Each scene shows the same named points in several views. A view is turned or mirrored, shifted and resized as a whole, has a little noise and may leave points out.
In the rows, zero is written as 128.

Scene 1
View 1
Lenib: [137 117 117 152 121 133 131 112 174 133 125 151 144 160 129 144 154  78
 146 135 144 124 139 142 165 152 128 105 153 166 121 138 162 124 135 122
 141 124 135 114 110 175 127 148  88 142 132 142 140 130 141 101 160 126
  96 101 121 129 105 146 112 115 135 164 116 104 119 100 103 161 161 147
 130 139 124 125  72]
Mirad: [125 137 129 136 149 121 111  88 158 129 150 130 139 133 110 131 118 106
 129 135 150 146 124 114 144 129 108 108 150 132 107 129 154 112 137 123
 108 111 159 136 135 134 138 132 127 118 117 122 137 121 133 132 126 149
 123 112 124 140 108 124 127 139 140 113 131 145 127 100 103 119 135 130
  92 132 101 126 114]
kam: [118 114 116 117 133 118 117 107 158 146 138 144 144 159 110 132 126 111
 116 138 129 125 119 111 148 136 113 119 125 117  95 136 141 104 133 123
 123 102 163 134 125 134 137 112  89 134 120 130 135 112 143 125 144 139
 118 108 142 130 106 132 131 125 157 112 125 130 119  95 110 140 138 113
  96 139 107 140 115]
vibit: [121 110 161 146 143 135 103 141 169 127 122 123 154 171 113 152  99 144
 103 133 141 107 126 114 158 139 122  99 105  98 114 126 152 114 155 148
 126 102 156 147  95 127 121 127  85 148 141 128 125 140 155 112 144 146
 135 110 134 104 117 128 128 154 111  85 132 134 119  83 125 141 155  97
  83 115 114 139 132]
doki: [129 150 158 137 143 147  97 140 165 123 115 121 145 131 146 166 121 121
 116 127 135 123 141 152 145 140 125 112 125 128 138 116 166 148 159 139
 134 125 125 144  94 133 123 137 104 142 155 114 140 111 148  91 130 129
 112 111  99 125 127 123 128 149  99 128 115 131 114 101 124 123 139 133
 111 116 109 114 101]
lales: [109 102  64 129 121 119 152  90 166 121 124 147 152 169  99 118 144  92
 150 136 159 129 126 104 157 124 101 125 159 147  89 141 144  68 112 100
 117 100 151 124 127 166 134 120  89 136 117 135 148 128 142 126 159 107
 124 117 138 157  81 147 103  90 198 167 115 109 119 108  84 171 155 132
  77 161 107 153  65]
sosur: [107 113 121 116 125 127 112 121 161 139 128 140 145 157 125 150 123 122
 115 141 126 113 128 122 145 135 114 125 118 113 110 128 142 106 139 124
 131 106 145 140 106 131 130 104  81 143 146 122 144 110 148 115 138 121
 125 107 134 124 107 131 124 127 145 119 114 124 109  94 118 147 136 107
  92 131 109 132 107]
Benot: [103 143 100 129 134 130 124 114 160 108 118 125 144 145 128 138 122 127
 135 136 150 128 133 123 142 109 107 128 147 133 113 114 156  89 132 114
 113 104 134 149 117 142 134 119 100 134 142 112 149 114 150 110 130 100
 130 118 108 157 104 122 108 122 157 150 114 130 110 118 101 137 140 135
  71 135  97 133  74]
lofo: [112 152 148 115 161 109  88 120 142 133 148 126 132 141 115 127 107 153
 105 142 127 131 108 105 133 111 122 132 124  90 102 112 151 115 146 129
  86  90 182 152 150 101 140  92 110 116 121 117 123  97 140 131 116 163
 124 100 136 137 126  94 148 152 140  70 136 164 118 105 114 109 114 107
  88 110  94 130 140]
Pima: [115 135 126 129 141 129 111 119 159 124 127 129 146 145 126 142 120 127
 118 133 135 126 128 124 143 127 116 120 130 115 113 120 155 110 139 125
 116 107 147 139 116 132 131 121 101 130 138 117 138 116 145 117 134 131
 124 107 124 134 116 124 124 134 138 121 123 133 115 104 111 129 139 119
  88 126 105 131 105]
Rezo: [103 105 114 119 127 122 120 103 170 137 135 144 134 158 127 150 128 120
 122 156 125 107 131 120 149 124 111 121 127 119 111 123 145  90 135 114
 129 108 144 138 106 133 131  97  86 147 151 127 144 119 146 128 136 114
 131 109 131 122  94 118 119 127 150 119 112 114 108 101 110 153 133 102
  86 134 109 137  88]
meza: [128 154 133 113 130 137 103 114 160 143 132 146 137 110 155 157 139  94
 117 131 123 138 138 155 128 147 118 129 131 142 138 125 158 146 146 119
 139 131 122 129 112 132 143 125 115 134 143 113 153  84 132 108 125 123
 105 112 103 134 126 131 134 130 118 143 109 129 112 106 121 117 122 139
 126 128 103 109  96]
punuv: [ 98  98 134 119 135 132 108 117 173 135 137 127 141 163 113 156  93 149
  95 148 129  97 125  99 143 123 101 111  98  81 105 131 139  86 142 134
 131  98 149 159  90 109 125  92  82 154 152 119 142 127 157 134 133 118
 157 118 142  98  99 122 120 142 134  78 122 128 111  81 122 140 133  70
  54 125 100 143 125]
sime: [128 159 177 130 161 131  78 152 143 131 133 117 148 140 124 141  97 158
  86 127 128 134 113 118 138 126 133 116 107  84 113 114 156 138 159 155
 101  97 169 158 129 104 128 123 105 123 129 114 118 105 149 104 121 169
 123 102 125 126 141 104 152 171 107  64 140 164 123  95 126 103 131 111
  96  99 102 125 157]
bet: [134 166 142 130 147 132  96 113 150 128 139 129 141 116 135 138 129 106
 121 126 139 151 131 138 133 132 118 120 150 138 125 119 162 140 144 125
 118 124 144 136 135 131 140 135 131 117 132 117 143  98 134 114 119 148
 109 107 105 145 127 118 137 143 125 123 125 147 120 107 113 107 127 146
 107 122 101 110 109]
lok: [120 134 125 118 137 126 109 102 163 140 139 141 130 132 138 146 130 108
 125 148 123 125 131 132 138 131 116 121 142 131 121 123 154 116 138 117
 126 117 142 134 118 130 137 113 107 131 139 120 145 103 139 125 127 124
 117 110 119 128 110 123 130 129 134 127 116 132 115 106 112 129 124 123
 104 131 102 120  96]
Leg: [132 171 160 131 148 134  88 130 150 124 130 127 134 125 146 152 125 119
 121 134 132 134 133 152 138 131 135 122 139 130 140 108 170 147 155 136
 119 123 140 137 124 128 134 130 118 122 144 114 135  98 136 106 119 143
 102 105 105 138 133 108 141 150 105 121 123 147 118 110 119 107 127 142
 122 107 106 108 111]
sunog: [112 158 131  98 154 140  94 142 136 130 121 126 164 117 133 139  99 145
  86 113 127 149 110 118 116 122  94 140 106  92 104 131 146 122 146 129
 111  96 149 162 128  99 134 105 104 126 127 100 144  78 152 109 122 137
 139 119 122 145 134 127 139 142 137  97 119 158 105 103 119  92 123 107
  75 129  89 119 152]
View 2
Rezo: [115 127 123 138 137 140 100 106 128 127 132 122 146 129 106 140 122 132
 102 115 112 114 146 103 130 114 140 139 118 134 147 132 116 145 121 153
 118 149 117 136 146 126 137 144 152 122 144 127 135 143 128 115 127 122
 116 119 143 132 128 117 125 101 115 136 117 125 131 140 117 122 139 111
 111 114 125 111 133]
Lenib: [112 117 126 140 145 121 105 104 114 124 118 144 135 125 105 120 128 137
  69  95 136  87 144 128 131 132 146 110 149 126 125 117 125 121 134 136
 117 150 100 134 134 113 125 139 181 149 162 132 150 154 152 134 105 135
 131 113 127 140 111 103 124 130 111 121 141 116 124 127 141 137 112 130
 123 127  98 108 129]
lok: [125 134 129 139 150 140 116 115 125 134 122 130 134 126 113 135 131 129
  93 110 112 113 156 127 129 107 133 133 121 126 151 126 111 131 125 143
 126 143 124 120 146 125 143 126 162 126 144 122 140 128 122 123 129 125
 117 121 132 130 113 115 116 118 131 133 118 118 128 138 119 118 126 126
 124 124 117 116 125]
lofo: [127 167 114 136 144 154 120 126 144 152 122 135 132 113 131 128 114 120
 122 144 113 143 163 117 124 104 119 132 109 112 182 135 101 104 129 157
 129 134 153 113 139 128 151 125 134 127 137 124 130  94 103 137 166 119
 123 135 111 108 138 125 108 128 153 154  88 139 138 145  94 107 127 132
 134 131 123 114 126]
bet: [127 148 128 141 159 144 132 123 124 143 115 139 124 122 123 124 126 122
  90 117 123 122 157 149 119 109 121 121 127 111 148 120 104 108 122 138
 140 134 130 100 141 121 144 106 168 131 137 113 148 116 115 130 130 132
 122 131 126 127 100 115 106 133 138 137 118 115 127 130 112 110 110 144
 142 134 115 117 114]
Benot: [102 147 113 124 151 146 113 103 122 127 129 135 139 129 114 145 110 128
  83 112 121 102 148  96 123 110 136 125 117 122 144 130 117 136 109 155
 133 139 115 125 135 125 137 126 165 148 133 116 153 142 123 116 118 122
 129 138 143 147 112 110 114 107 104 136 110 119 132 122 104 101 132 112
 130 109 108 115 114]
punuv: [120 135 125 138 120 140  86 113 136 148 138 104 138 120  95 144 123 133
 133 126 104 128 130  90 138 100 137 149 114 139 154 146  99 125 117 169
 116 131 144 127 131 134 150 150 132 118 137 133 111 134 102 117 141 124
 122 127 152 104 145 124 111 129 131 126  99 131 133 141 102 111 147 101
 100 115 143  97 146]
Mirad: [118 149 121 130 141 143 121 107 123 142 118 137 123 114 114 136 132 120
  89 108 114 113 157 123 124 100 124 118 119 118 158 132 115 112 129 148
 127 135 132 112 124 128 149 114 159 148 148 126 143 116 119 130 134 133
 138 130 126 121 127 114 107 142 144 131 109 123 135 131 117 110 118 132
 129 127 108 112 127]
vibit: [121 138 123 149 125 133  80 123 134 157 131 118 139 121 100 120 108 138
 118 127 125 125 124 111 132 119 133 128 144 131 139 137  98  95 118 160
 111 126 141 117 117 130 145 159 142 127 143 133 118 133 113 135 142 132
 130 130 138 102 134 118 111 151 132 117 109 125 126 139 106 119 125 115
 114 131 130  95 145]
doki: [129 134 133 154 153 136 108 131 124 147 125 124 137 132 114 114 113 140
 101 121 127 121 135 143 119 123 125 129 149 128 125 122  94 105 109 141
 131 130 122 104 136 118 139 132 170 112 132 115 143 142 118 125 121 127
 116 130 141 120  91 114 116 132 121 120 124 108 117 131 106 117 108 132
 140 133 130 104 123]
sime: [136 157 124 154 149 145 108 138 145 164 121 129 129 118 128 112 110 128
 136 148 119 148 147 137 120 112 113 135 130 117 159 129  90  85 117 155
 133 127 154 101 136 125 149 130 139 112 131 121 121 101  96 141 161 123
 117 134 126  96 121 127 106 145 155 139  97 126 126 145  93 108 120 141
 134 139 132 108 128]
meza: [134 125 141 149 163 132 127 122 124 135 115 131 129 129 117 123 136 126
  94 113 119 111 150 149 121 111 128 136 133 126 133 111 106 127 117 135
 136 142 117 109 162 116 138 111 176 115 138 113 150 131 120 125 114 124
 106 121 139 133  92 114 117 117 124 135 132 106 120 130 122 117 113 141
 137 129 117 118 115]
Leg: [133 148 129 157 162 146 121 135 128 149 120 133 134 128 127 116 116 132
  98 124 125 128 152 156 112 119 120 125 140 118 140 118  97 105 112 134
 135 137 131  98 140 118 143 121 168 114 134 113 145 122 113 134 130 127
 118 129 128 126  89 119 114 132 133 130 118 113 123 138 110 114 105 144
 147 139 122 113 119]
Pima: [117 143 120 136 146 140 107 115 130 139 127 135 136 123 114 131 121 126
 101 121 119 117 146 114 128 109 130 128 125 123 148 128 111 117 118 152
 126 137 128 118 133 122 141 132 156 137 138 124 140 133 118 128 133 125
 126 133 135 122 122 115 113 126 124 136 109 121 130 128 110 111 127 121
 128 123 118 111 124]
sosur: [122 125 126 137 135 130  98 108 131 137 127 123 136 121 109 131 124 129
 110 122 118 114 140 105 135 112 134 139 126 131 146 129 109 127 123 154
 121 144 129 134 146 119 134 144 153 125 144 127 128 134 123 124 126 122
 115 124 141 120 130 117 117 118 125 138 116 125 130 136 119 120 135 115
 115 115 123 103 129]
kam: [119 133 120 128 135 126 106 103 131 134 121 135 130 112 111 129 129 120
 104 119 119 112 147 108 141 110 133 131 121 123 157 129 119 115 135 154
 122 147 132 134 142 122 139 133 149 142 155 133 131 123 130 134 134 125
 121 119 125 115 145 116 115 127 136 139 111 129 134 132 120 123 131 121
 116 117 112 109 128]
View 3
sunog: [138 141  76 102 147 152 110 125 125 154 105 125 100  81 159 111 127 123
 130 135 116 108 119 117 118 110 143 128 122  99 102 110 151 125 123 142
 111 119 147 153 145 156 145 116 144 129 149 143 145 132 106 153 153 153
 171  98 132 128 137 121 130  88 123 145 115 131 134 140 127 125 140  92
 135 109 168 116 138]
Leg: [103 122  98 126 142 149 141 118  97 106 144 113 133 111 113 132 139  96
 118 176 141 113 118 104 121 120 132 137 118 136 141 120  85 119 124 155
 125 137 150 136 153 102 146 146 131 128 168 132 142 134 105 138 155 145
 120  93 110 111 130 113 140 135 133 163 101 137 135 154 141 120 136 118
 124 126 144 106 152]
bet: [ 96 136 107 121 145 162 151 113 116 124 142 108 137 106 123 117 148 106
 117 159 137 106 126 105 107 120 132 139 114 123 153 118  86 128 120 166
 127 131 147 129 149 118 158 149 134 120 159 149 155 141 119 145 144 144
 127 110 110 106 143 109 143 116 130 158 103 133 125 161 138 114 135 120
 123 127 145 116 150]
kam: [124 127 108 154 145 174 128 103 131 124 125 140 117 115 138 108 139 110
 113  87 102 101 106 131 102 144 132 138 144 117 127 143 117 114 110 149
 125 130 145 128 131 152 133 127 120 126 117 140 139 132 126 135 133 134
 136 157 108 107 165 130 140 117 132 128 152 151 109 163 156 116 127 126
 125 116 127 116 120]
Mirad: [ 96 135 119 128 137 164 150 105 127 125 137 127 134 118 142 102 142 120
 121 119 117 103 120 117  93 129 139 145 113 119 158 130 106 139 100 160
 136 144 134 116 138 151 161 153 120 121 135 151 160 149 135 137 138 136
 127 148  96 108 161 121 145 116 131 130 133 145 118 159 139 111 141 122
 132 128 153 119 135]
doki: [115 122  91 125 139 146 139 109  99 111 154 130 123 125 104 144 131 120
 137 178 130 114 113  98 137 129 129 161 122 139 144 134  89 105 117 153
 136 142 158 141 156  88 132 140 135 125 138 125 119 123 105 122 150 131
 126  86 112 100 127 121 140 139 137 147 122 142 139 140 145 136 117 124
 128 107 128 113 151]
lales: [107 133 126 169 133 203 147  69 156 129 145 148 151 141 146 112 127 124
 119  62  92 105 124 123  82 148 126 137 123 158 174 165 115 123 105 203
 146 121 165 107 134 158 146 105 131 126  75 168 146 116 144 116 127  99
 125 214 115  78 197  97 148  97 142  94 186 148  77 156 189 113 105 115
 130 125 101 161 111]
Lenib: [ 90 130 115 171 144 186 168  88 127 103 169 144 150 143  95 136 150 114
 109 127 123 101 115 104 114 151 103 167 139 150 173 163  60 104  99 183
 147 137 170 123 151 100 127 136 138 119 108 157 122 116 124 118 120 117
 108 156  99  74 170 117 146 150 147 125 166 145 102 168 179 129  97 149
 121 132  91 136 133]
Benot: [115 123 106 129 123 170 134  87 129 129 141 127 147 131 146 129 115 131
 138 128 104 118 128 111 106 126 141 135 106 164 162 145 124 122 122 194
 146 134 162 121 144 135 161 112 136 132 109 146 143 126 137 118 159 110
 135 149 125 103 162  88 144 101 138 123 142 144 109 132 160 114 118  97
 128 123 126 152 131]
lofo: [128 119  99 131 132 146 105 124 108 114 100 121 102  92 151  95 133  91
 114 108 114 106 104 134 103 125 164 109 123 116 108 117 127 139 119 112
 105 138 128 134 128 168 156 139 107 137 163 126 181 141 113 148 162 147
 143 124 107 138 133 121 134 118 120 153 111 146 132 151 125  97 172  88
 125 119 168  99 134]
sime: [131 120  82 120 139 134 114 129  96 111 110 127  85  86 128 107 138  97
 116 143 129 103  98 122 124 122 157 134 131  99 103 116 114 129 119 103
 108 140 132 149 137 141 141 151 117 129 170 113 160 143  95 148 160 155
 152  83 100 132 118 134 129 133 123 154 104 141 151 147 116 117 162 103
 131 108 168  87 148]
vibit: [133 112  88 136 126 143 118 104 104  99 136 164  85 115 124 112 127 129
 133 118 106  90  85 118 131 141 148 171 135 122 120 149 114 120  99 112
 130 159 137 140 135 133 127 146 113 133 112 107 127 130 110 116 142 125
 149 116  78 122 132 137 135 143 128 115 162 166 145 133 133 144 138 122
 137  94 138 104 128]
Rezo: [136 111 112 148 140 167 117 104 120 116 129 141 129 145 132 123 123 125
 144 101  83 115 110 130 106 153 135 131 128 146 143 150 120  92 117 157
 147 133 146 123 132 144 132 119 110 130  95 131 117 117 139 115 146 127
 125 158 119 114 151 122 139 107 136 127 148 171 113 149 161 123 127 127
 118 109 113 109 116]
Pima: [118 124 103 137 133 162 128 102 113 122 132 136 123 122 133 117 128 118
 131 122 110 108 114 119 111 129 142 141 120 136 140 138 114 120 114 155
 131 138 148 128 139 131 149 129 124 132 121 137 145 129 125 129 151 126
 133 129 107 114 154 114 136 116 134 133 142 148 120 143 150 120 131 109
 130 116 135 123 131]
punuv: [160 108  95 132 136 135  97 115 109 120 116 154  90 130 151 112 116 146
 160  89  72 112  95 138 126 147 158 144 123 118 115 153 160 100 101 121
 139 148 128 133 126 165 133 126 104 139  89 106 112 128 133 115 149 132
 152 129 110 133 132 138 139 104 126 116 152 177 144 130 135 134 142 115
 134  85 138  94 112]
lok: [116 122 113 138 150 164 136 114 115 123 133 117 135 132 127 122 135 116
 134 132 113 116 117 119 113 134 128 131 120 132 150 137 103 104 120 160
 143 130 144 126 144 128 143 134 125 121 122 148 131 128 134 128 145 139
 119 135 120 110 148 121 145 111 135 148 123 161 115 161 149 117 127 126
 123 123 127 110 129]
sosur: [137 119  99 150 146 168 118 106 117 122 129 141 118 128 132 126 129 122
 135 104  94 110 104 123 117 145 132 139 134 129 134 148 122 101 118 146
 134 131 152 135 139 137 126 117 124 129 104 132 121 115 123 118 142 127
 139 142 121 110 149 125 141 113 136 134 150 159 118 147 158 128 120 121
 125 105 120 111 123]
meza: [108 134 107 131 161 167 150 114 114 131 145 103 150 126 111 138 141 117
 131 167 131 119 127 105 115 126 107 136 123 121 155 128  91  93 134 175
 139 117 157 139 157 103 134 130 146 114 142 152 114 123 122 139 139 150
 122 108 135  99 144 118 145 112 142 161 108 138 118 167 156 126 111 134
 121 125 124 106 146]
View 4
Mirad: [108 167 112 148  85 147 131 130 124 136 126  95 105 132 131  93 112 153
 128 137 151 160 140 171 106 127 100 125 137 163 153  93 117 148 135 147
 125 112 111 134 111  93 118 124 145 123 127 130 120 132 107 143 136 152
 150 123  90 133 132 111 121 119 122 166  97 135 145 134 141 118  94 144
 105  89 120 137 142]
Leg: [133 117 102 125 102 126 112 152 120 156 123 106  95 132 127 124 118 164
 140 151 129 134 130 151  77 144 143 126 120 161 145 133 117 137  92 121
 108 109 124 117 118 114 110 111 146 116 170 104 130 110 108 124 143 138
 145 100 110 147 106  96 137 136 111 166 121 143 147 150  98 119  97 152
 104 116 124 137 137]
sunog: [115 120  79 135  91 153 124 160 105 142 115 100 127 104  96 134 127 115
 121 133 160 159 122 153  95 141 122 116  84 167 136 108  79 153 127 122
 132  96 116 140 122 135 126 112 148 126 145 107 122 109 118 122 142 137
 148 131 114 136 112  77 124 119 137 181 103 126 128  97 141 130 106  95
 140  58 168  92 149]
lales: [104 196 158 116  82 205 140  42 138  88 161 105 117 128  93  69 112 144
 145 166 185 136 195 142 130 110  54 159 157 157 179  77  93 164 162 196
 174 178 112 134 126 120 119 137 137 107  93 145 120 159 134 165 122 141
 143 167  83 128 150 103 111 105 132 128 122 135 119 131 193 118 110 172
 145  96 104 143 118]
lok: [115 155 108 120  88 158 140 123 127 133 131  97  89 123 125 109 115 160
 140 152 154 134 151 141 101 123 102 142 123 157 146 124 119 145 118 147
 127 128 109 131 118 127 127 130 147 114 145 126 133 128 113 144 151 138
 144 125  99 137 122  95 132 123 131 147 123 140 123 143 126 131 113 157
 114 107 117 132 138]
doki: [133 134 122 111  96 131 110 142 124 137 136 111 107 134 115 133 122 143
 144 135 124 121 144 133  90 161 149 142 110 150 152 150 119 129  73 138
 129 120 113 129 124 116 111 110 142 106 180 127 146 107 103 121 145 130
 132 108 127 155  96 103 134 127 133 155 124 144 140 150 112 129  97 155
 106 117 124 140 130]
Pima: [123 157 118 119  87 152 127 122 129 129 125 103 119 121 114 109 116 146
 133 134 146 143 154 150 105 133 108 131 122 157 151 115 104 140 121 157
 134 124 118 130 119 114 125 117 144 117 146 133 131 120 119 135 131 137
 140 129 109 130 114  93 133 121 126 162 113 134 133 131 145 120 105 141
 121  95 126 134 139]
Benot: [130 163 122 126  87 172 111  76 123 114 126  97 116 131  93 107 119 151
 132 143 174 137 181 135 104 145  85 151 142 160 156 114  87 142 116 175
 142 142 129 108 132 126 109 107 122 121 117 130 133 126 114 142 127 125
 143 136 104 126 104  85 121 122 132 143 114 137 128 138 147 106  92 163
 132  82 129 150 138]
lofo: [115 134  82 137  98 132 136 151 132 153  87  94 110 101 135 112 124 163
 113 132 144 165 122 172 101 101 108  94 108 175 130  92  97 138 140 131
 110  92 129 136 102 116 144 120 160 140 141 108 115 101 133 132 134 140
 148 121 103 109 123  73 160 125 100 206  89 117 128 107 138 111 110 104
 128  84 140 100 164]
kam: [108 163 132 115  85 165 147 124 138 119 133 108 122 117 119  88 119 145
 134 145 145 147 147 163 123 108 100 126 118 163 161  97 111 158 145 158
 146 133 104 149 110 112 135 138 160 112 145 131 121 131 130 144 136 150
 142 145  94 131 142  98 139 113 124 161 112 132 126 122 166 126 117 138
 127 101 121 117 131]
bet: [126 129  98 141  97 136 122 145 115 149 122  99  86 139 123 110 112 155
 135 158 149 145 129 153  83 142 121 126 124 167 151 113 108 145 110 122
 114 109 119 119 119 109 105 113 143 116 151 101 121 126 104 127 147 149
 154 112  90 153 119 109 117 128 117 158 110 141 149 148 103 119  87 149
 109 102 124 139 138]
Rezo: [110 170 129 105  86 167 151 103 145 117 129 100 110 110 122 108 116 158
 138 137 153 126 172 139 124 109  89 150 119 153 146 120 109 147 127 175
 142 148 101 138 115 134 145 139 144 113 138 151 137 126 123 147 144 121
 138 134 115 116 123  87 144 113 135 146 121 130 105 128 164 132 128 157
 123 104 114 127 131]
meza: [122 122 102 120  93 155 135 148 112 144 149 105  79 137 123 119 114 150
 150 175 152 125 144 128  78 147 125 148 113 154 153 141 115 151 101 116
 131 132  99 122 131 134 115 124 145 102 165 104 136 129 107 132 162 141
 147 116 103 161 123 107 114 127 136 137 136 149 135 154 101 137 106 167
 109 116 117 133 122]
sime: [121 118  89 125  98 117 126 181 127 155 102 107 123 103 134 125 129 145
 117 121 121 156 109 171  94 123 146  99  88 170 130 117 105 135 111 119
 105  79 114 148 105 111 140 111 167 127 180 110 124  90 118 114 139 131
 143 110 116 127 105  83 158 131 114 204  97 127 139 112 124 127 108  92
 116  91 147 100 156]
vibit: [121 166 143 101  82 132 122 139 149 123 123 115 150 111 123 111 133 133
 131  94 108 133 139 165 131 129 133 132  95 152 150 126 122 127 103 176
 139 107 107 160 101  93 143 125 158 112 174 159 140  99 111 123 124 125
 121 123 133 130  96  96 156 112 135 189 103 128 134 117 162 133 115 121
 110  99 128 123 135]
Lenib: [124 170 175 100  88 163 118 100 139 108 170 120 110 152 119  81 111 160
 162 169 136 118 170 145 103 144 113 152 149 154 191 116 133 153 112 167
 153 161 108 136 118  97 104 134 150  83 161 133 137 139 117 136 135 142
 132 139  91 168 130 127 117 125 123 124 138 150 148 172 137 121  99 191
 112 144  85 164 103]
punuv: [108 178 117 110  75 149 153 130 151 123 108  93 133  90 120 126 132 131
 123  86 137 140 153 149 147 108 108 146  87 151 125 130 106 129 120 181
 146 113  91 163 101 125 160 134 155 124 150 171 151 108 111 138 141 118
 127 133 141 104 105  75 157 104 155 178 106 128  96  95 183 144 135 119
 121  68 136 104 149]
sosur: [112 162 129 106  87 161 141 120 139 118 137 108 121 110 114 113 123 141
 140 137 148 129 157 144 117 119 109 144 107 158 152 123 104 144 129 162
 146 134 102 148 119 127 140 136 151 114 154 138 137 122 127 141 142 128
 134 138 116 130 116  86 142 116 135 154 124 132 116 123 155 130 125 143
 130 105 120 118 132]
View 5
doki: [157 120 125 111 130 126 139 154 143 136 156  76 102 133 146 128 145 110
 125 137 105  82 153 127 146 149 131 129 133 145 182 132 148 119 163 129
 156 148 133 132 129 139 114 126 134 131 108 132 139 133 138 115 162 103
 116 125 150 143 123 132 114 128 120 133 125 102 140 131 115 106  89 105
 152 125 135 123 137]
lok: [156 119 119 135 123 124 121 142 135 130 159 112 111 143 150 118 127 121
 135 134 137  95 125 141 128 140 139 113 144 136 155 149 147 130 131 122
 138 147 124 115 112 146 128 135 132 127 106 131 159 130 133 107 148 121
 126 136 135 133 131 128 115 124 123  98 119 113 145 137 131 113 112 136
 132 125 129 110 161]
lales: [177 116  90 133 126 134  76 113 120 152 172 135  80 180 131  90  79 154
 127 123 160  97 146 147  98 127 160 120 137 127 121 181 118 153 113 121
 127 131 108 101 124 128 134 107 139  96  90 139 158 129 144  87 100 137
 163 150 112 141 148 140 158  98 103 104 100  91 117 173 176 106 151 180
 109 150 153  93 180]
sosur: [138 117 110 121 127 126 130 148 138 137 143  98 108 153 140 112 132 132
 129 118 135 121 131 141 134 134 142 108 148 136 154 129 145 134 122 129
 138 150 133 113 125 142 141 126 138 127  99 124 145 123 133 103 144 125
 139 143 120 157 137 134 133 112 108 100 124 112 130 145 129 110 117 140
 115 145 142 117 152]
lofo: [106 104 130 131 127 115 166 124 116 112 142 118 113 151 155 125 157 121
 121 100 134  95  81 157 160 105 148 122 143 139 122 113 151 135 115 147
 128 153 164 115  67 148 142 148 146 156 113 118 126 101 140 118 157 131
 113 178 115 113 157 118 101 123 122 117 154 120 165 111 136 105 106 145
 127 113 122 122 161]
kam: [137 115 107 132 130 122 126 135 129 137 158 112 103 165 141 103 132 135
 137 115 140 118 121 148 130 125 142 116 134 125 129 133 145 143 118 126
 127 142 141 111 109 145 137 130 139 125 106 123 134 125 132 106 125 129
 147 156 122 139 149 126 135 106 116  94 126 112 137 150 138 112 124 148
 131 142 130 112 155]
sunog: [109 106 147 106 119 101 163 138 139 127 126 124  95 147 151 129 156 122
 121 110 115  95 119 171 160 120 158 127 142 107 140 117 161 163 141 159
 142 149 160 134  93 147 129 157 131 129 115  98 145 110 152 111 169 127
 119 174 111 152 145 104  89 123 114 123 129  97 150 111 134 102 107 112
 133 119 140 129 162]
bet: [154 118 137 131 126 119 137 133 132 128 172 112 105 144 156 128 145 109
 135 132 123  68 124 141 136 147 143 139 119 129 150 151 150 129 151 135
 141 137 135 132  96 147 107 147 127 126 115 127 153 125 139 115 153 117
 111 148 143 107 134 117  99 132 132 118 119 107 155 125 128 109 105 124
 168 104 117 109 158]
Leg: [146 117 135 128 123 127 144 144 131 124 163  92 109 136 156 125 153 101
 134 128 113  70 124 131 138 145 131 130 132 144 171 135 147 118 155 133
 152 144 133 129 101 142 115 141 129 134 115 135 141 126 137 124 160 109
 100 135 155 107 131 124 100 134 133 131 127 109 157 125 116 106  95 110
 162 110 118 120 147]
Pima: [145 113 113 122 130 122 132 130 130 135 152 107  97 157 144 123 132 125
 123 124 125  94 130 143 138 126 145 123 136 135 149 142 145 133 133 130
 142 146 139 119 109 142 131 127 141 130 104 126 139 121 144 104 145 121
 127 147 121 136 137 132 125 122 119 121 130 105 139 137 137 102 111 138
 132 127 140 117 162]
punuv: [133 118  91 112 137 107 156 141 140 123 118  91 107 148 128 136 141 139
 121 117 123 142 130 156 168 101 150  91 152 138 145 107 164 138 111 126
 127 168 156 104 126 162 165 119 162 155  87 110 129 118 144  85 153 126
 145 148  96 184 144 141 128 120 105  98 146 117 133 133 126 105  98 148
  95 148 156 126 155]
sime: [108 110 134 121 130 111 183 139 125 115 138  91 113 144 152 130 177 110
 124 108 111  95 101 149 170 118 138 130 130 135 141  93 165 131 146 149
 139 155 173 129  82 149 132 153 141 164 121 116 110 105 142 123 167 113
 108 163 133 124 147 117  98 129 127 127 153 119 162 109 115 107  87 117
 151 114 121 134 142]
meza: [156 119 143 126 118 125 124 157 144 135 163 112 111 137 162 116 137 108
 147 142 124  87 139 137 122 166 129 125 137 125 177 149 149 131 150 124
 147 139 120 130 121 148 109 147 117 113 111 125 174 139 135 120 151 109
 116 126 153 131 122 118 105 123 125 100 105 104 152 136 115 112 110 109
 155 118 123 110 151]
Lenib: [181 124 100 136 132 142  87 137 128 156 188  85  95 165 137  89 111 129
 143 140 136  93 161 119 102 154 128 126 117 138 156 160 126 120 151 113
 147 130 105 118 142 128 108 107 129 100 104 151 138 146 129 107 113 109
 146 120 156 125 127 139 154 105 124 110 107  98 121 178 129 114 127 138
 158 148 128 104 145]
Mirad: [164 124 112 136 133 113 131 118 125 131 175 119  98 157 141 121 125 122
 133 130 135  84 117 151 138 116 147 129 116 125 123 154 156 135 127 128
 130 140 142 126 101 150 121 131 142 135 107 125 140 119 139  98 134 120
 139 152 126 112 147 126 117 125 126 106 127 109 148 138 138 111 109 150
 154 114 118 106 167]
Benot: [162 113 112 118 122 124 108 124 134 131 156 122  88 148 146 127 106 131
 110 125 136  79 141 140 126 129 160 125 145 137 155 168 129 142 131 132
 144 139 109 117 113 134 128 119 141 114  92 134 163 123 155  95 149 126
 127 144 112 135 132 136 123 125 108 138 107  90 132 139 158  94 122 148
 111 123 151 102 178]
vibit: [138 119  90 114 144 114 157 134 134 134 145  67  98 156 126 123 148 125
 120 115 109 121 140 134 165 109 134 114 128 142 145 104 158 125 140 130
 139 159 161 118 126 141 143 110 155 152 100 118  99 120 140  99 145 114
 142 146 123 155 139 145 142 122 117 121 153 111 130 140 121 108  91 132
 138 146 144 129 141]

Which points are out of place in each view (at most two, in the order of its rows)? Write none if all are in place.
view 1 -> sime
view 2 -> Rezo
view 3 -> none
view 4 -> lales
view 5 -> none
